The views of a scene show one set of named points, each view turned or mirrored, shifted and resized as a whole, with a little noise and some points left out.

Scene 1
View 1
J_204: [ 10  -7   1  -7   2   2  -6  -8  -1   4  -1 -10 -12  -3  -3 -21   2  12
 -10  -4  -6  -9  -7  -1  11]
J_26: [ 10 -13   0  -5  -1   0 -12 -10   4  -1   8  -5   0  -2  -5  -9 -19  12
   1  -8 -10 -17  -9   7  11]
J_477: [ 19   1   4  -8  -1  -2  -5  -3  -4   8 -21  -6  -3   3  -6 -24   1  13
  -6   1 -14   8  -3   1  15]
J_22: [ 10 -21 -10  -1   1   1 -16 -14  10  -9  11   9  16  -1 -13   7 -38  17
  12 -17 -16 -30 -11  22  10]
J_954: [ 20 -19 -10  -2   2  10 -19 -14   8  -8 -11  12   9   5  -8   7  -6  18
  -8 -15 -14 -22  -1   9  14]
J_28: [ 15 -21  17 -12 -25   2 -33 -11   5  -7   5 -21 -15   8  16  -8   5  -4
 -13   3  -5  -6   7 -12  25]
J_683: [ 22 -18  -5  -4  -4   8 -23 -13   7  -8 -14   9   7   7  -4   6  -3  14
  -9 -10 -14 -15   2   5  18]
J_63: [ 11 -13 -14  -1  15  12  -6 -14   3  -1  -4   7  -7  -6  -9  -5   7  22
 -17 -17  -5 -26  -8   4   6]
J_48: [  5 -26   6  -8 -13   3 -27 -16   9 -10  26 -13  -8  -1   7  -1 -18   4
  -1  -9  -4 -29  -6   2  16]
J_623: [ 28 -18   5  -8 -19   1 -32  -9   6 -10 -22   5  18  17  -1   6 -15   8
   0   0 -23   2   8   6  25]
J_600: [ 12  -6  -6  -3   4  -5  -2  -6   2   1  -2   5  15  -2 -18 -12 -37  19
  15  -9 -20 -10 -14  21   8]
J_459: [  9 -12   2  -8   1   9 -12 -12   0   2   5 -12 -23  -3   4 -17  17  10
 -22  -7   2 -17  -5  -9  12]
J_436: [ 13 -20   4  -8  -8   8 -25 -14   6  -6   4  -8 -11   2   6  -3   3   7
 -14  -7  -4 -19   0  -5  17]
J_297: [ 14  -9   8  -9 -12  -6 -15  -6   1  -1  -2 -10   4   5  -2 -16 -22   6
   6   1 -17   0  -4   6  17]
View 2
J_48: [ -8   5  -2   1  -6  36   5   1  -5  14 -13  -1   8  22  29  14 -30  -4
   8 -14  21  12  39 -13 -31]
J_26: [  0   8  -4  17  -7  29   0  17  -7  11  11  -4  -5  15  23   2 -19  -8
   7 -10  -1  20  28  -5 -21]
J_954: [ 17   7   2   8  -9  13   0  16 -14  11  21  -5  -7 -11  41  -2 -11  -5
  14 -14  21  24  22   6   1]
J_459: [  5 -14 -23  -3   3  23  -9  -3  14  13   0  36  -2   4  27   3 -14   1
  30  -6  -5  36  26  -7 -26]
J_204: [  2  -8 -18  13  -4  25  -5  12   7   9  11  22  -9   8  17  -1 -13  -4
  18  -4 -14  31  22  -4 -24]
J_22: [  4  30  11  18  -8  28   2  23 -22  17  20 -36  -3  17  38   3 -19 -12
  -2 -15  12  10  32   4  -7]
J_297: [ -4 -10  -4  29 -19  29   6  29 -10  -5  11   4  -9  10   4   1 -19 -10
  -2  -8   3  15  17  -9 -22]
J_683: [ 15  -4   0   9 -12  14   3  16 -13   5  16   3  -5 -14  33   0 -12  -4
  14 -13  25  24  21   2  -4]
J_600: [  2  20   2  35 -12  28   0  36 -17   8  32 -25 -15  18  18  -5 -12 -15
  -6  -9 -14  17  20   3  -9]
J_477: [  8 -21 -17  26 -14  19  -2  28   1  -4  24  26 -18  -4   4  -8  -6  -7
  11  -3 -14  32   7  -3 -14]
J_63: [ 14  12 -11   3   5  16 -11   7   2  21  22   4  -9   2  43  -5  -7  -4
  25  -9  -9  35  27   7  -8]
J_436: [  4 -11  -9  -1  -6  23   2   2  -1   8  -3  20   2   0  29   7 -20   0
  19 -11  21  24  28  -8 -22]
View 3
J_204: [ 11  15 -11  -2  11   0   8 -15  11  -1  -7  20   2  -7  -5  14   7   9
  16   6 -18  -4   3   6  -6]
J_26: [  9  17  -1   6   3   0   0  -9  11   9 -11  20 -17  -2  -8  13  13  17
  18 -11  -4  -7  -2 -10   0]
J_683: [ 12  10  -3   1   0   8 -10   8  -1  -7  -5  10  -3  15   0   1   4   5
  34 -11  -6  -6  10  -6   4]
J_459: [ 10  13 -16  -4  13   4  25 -13   8 -18  -2  21  -7   3  -9   3  -4  -1
   9  17 -26  -3   7   9  -5]
J_28: [-11   1  -4  14   2  12  16   0 -18  -7 -14  24   1   8  -7 -12 -22 -10
  -1   9 -27 -20   7 -16 -30]
J_297: [  1  12   1  11   1   0 -14  -7   1  20 -19  22   7  -9  -5  13   9  15
  18 -12  -7 -12  -3 -13 -16]
J_48: [ -1  11   3  16   1   4  18  -6   4   5 -12  26 -40   7 -14   0  -2  11
   0 -10  -8 -15  -3 -24  -7]
J_623: [  0   4   6  13  -8  11 -31  18 -17   8 -15  11  14  13   3  -3  -1   4
  35 -22  -2 -15   9 -22 -13]
J_436: [  4   9  -5   6   4   8  13   0  -1 -11  -7  18 -15  11  -6  -4  -7   0
  13   0 -17 -10   7  -9  -7]
J_22: [ 14  18   9  12  -4   0 -13   0  15  18 -12  16 -40   9  -7  13  22  27
  29 -34  13  -7  -4 -24  16]
J_954: [ 17  14  -1   0   0   8 -12  10   3  -6  -4   9 -15  19   0   1   8  10
  39 -18   0  -4  10  -8  14]
J_600: [ 15  21   3   5   1  -6 -23 -10  18  26 -14  18  -8  -9  -4  26  29  31
  33 -26   8  -4  -5 -11   7]
View 4
J_623: [ 15   6   2   8   7   7 -12 -10 -22  10  22 -10  -7  -9  -2   0   7   6
  -6  -7  22 -14 -25  17 -11]
J_600: [ 11  10 -22  10 -12  -7  -8  -6 -13 -21  28 -12   8 -22   6   9  10  -2
  -4   2  -9   6 -18  -3 -21]
J_28: [ 10  -5  -3  -6   6  -3   5   2  -6  17  -1   2  -9  11 -22 -10  -6  -1
  18  15  27 -19  -6  22   3]
J_436: [ 2  3 -4  2 -4  7  8 -1  0  5  5  2  1  6 -8 -6  2 -2 16  7 16 -4 -2 13
 -5]
J_63: [ -2   8  -8  11 -16  22  12   1   8  -8  14   0  10   0  11 -10   6  -5
   6   0   5  12   6   0 -14]
J_26: [  5   5 -16   5 -10  -3   1  -4  -5 -10  15  -4   7  -8  -4   3   6  -3
   9   6   0   1  -9   4 -12]
J_204: [ 12   1 -19   1 -10   1   7   7   2  -8  13  -2   0   1   0 -15  -2  -8
   4  14   7   1   2   3  -9]
J_477: [ 23  -1 -19   0  -5   3  -1   8  -6  -7  23  -7 -10  -4   7 -23  -2  -8
 -13  11  12  -5  -6   2 -12]
J_683: [  4   7   1  11  -4  17   0  -6  -8   3  17  -5   2  -4   4  -3   7   2
   1  -6  15  -2 -11  12 -12]
J_954: [  0  10   1  14  -7  20   0  -9  -6   0  18  -4   7  -6   7   0  10   2
   2  -9  10   4 -10   8 -15]
J_48: [ -4   4  -9   2  -6  -7   6  -7  -4   0   1   2  10   0 -20  12   5   0
  28  10   5  -4  -7  13  -5]
J_459: [  5  -1 -12  -2  -9   9  15   9  10  -1   4   4   0  11  -3 -20  -3  -9
  12  16  13   2  11   6  -4]
J_22: [ -5  14 -10  15 -12   0  -4 -15 -11 -12  18  -7  17 -18  -1  23  15   4
  11  -7  -8   7 -19   4 -18]
J_297: [ 19   3 -19   1  -2 -12  -8  -2 -16  -7  21 -10  -5 -12  -6  -2   2  -2
  -3   9   7 -10 -18   7 -12]
View 5
J_954: [ -1 -10 -43  26  16   6  -3 -21 -15 -11  22 -12 -22  -9   2 -33   5 -26
 -16 -21  17  -6 -14  38   1]
J_600: [-17 -14 -14  26  23 -40 -15  11 -20  -9  25 -29 -26   5  -9  14  25 -26
 -21 -11  15 -35  -7  31  13]
J_477: [-12  -3   1  25  26  15   5  -9  -1  -4  31  -6  -4  -1 -14  19  18  -7
 -14 -18  13   1 -10  -8  -2]
J_459: [ -7   3 -32  23  -4  25  24 -25  10   1  13 -14 -11 -13  -9   5  -7 -30
   5 -14 -22  17  13  -4  -9]
J_48: [  7   4 -39   1  -5 -10  -3 -11  -1  17   3 -30 -22  -9 -20   4 -12 -55
   5  21 -17  -5   5  41  -9]
J_63: [-13 -11 -48  39   2   3  14 -20  -7 -17  17 -20 -24 -10   7 -19   4 -28
  -9 -33  -9  -1   9  14   5]
J_623: [ 15  -2 -10   4  36  15 -22 -16 -16   9  29  -3  -6  -3 -18 -15   8 -19
 -20  10  41  -6 -36  44 -11]
J_28: [ 18  16 -17  -7   6  40   3 -27  11  27  12  -5   2 -12 -28   8 -17 -36
   7  26  -5  23 -10  18 -26]
J_297: [ -3  -1  -1   8  23  -6 -11  -1  -5  10  23 -17 -10   2 -22  21  12 -25
 -10   9  12 -12 -12  21  -4]
J_436: [  5   5 -35  13   3  19   5 -24   1   9  13 -14 -13 -12 -13  -7  -9 -35
   0   2  -6  10  -2  23 -12]

In a view up to two points have been moved. Name them for each view, in the order of its rows, or write none.
view 1: J_28
view 2: J_63
view 3: J_683
view 4: J_297
view 5: J_954
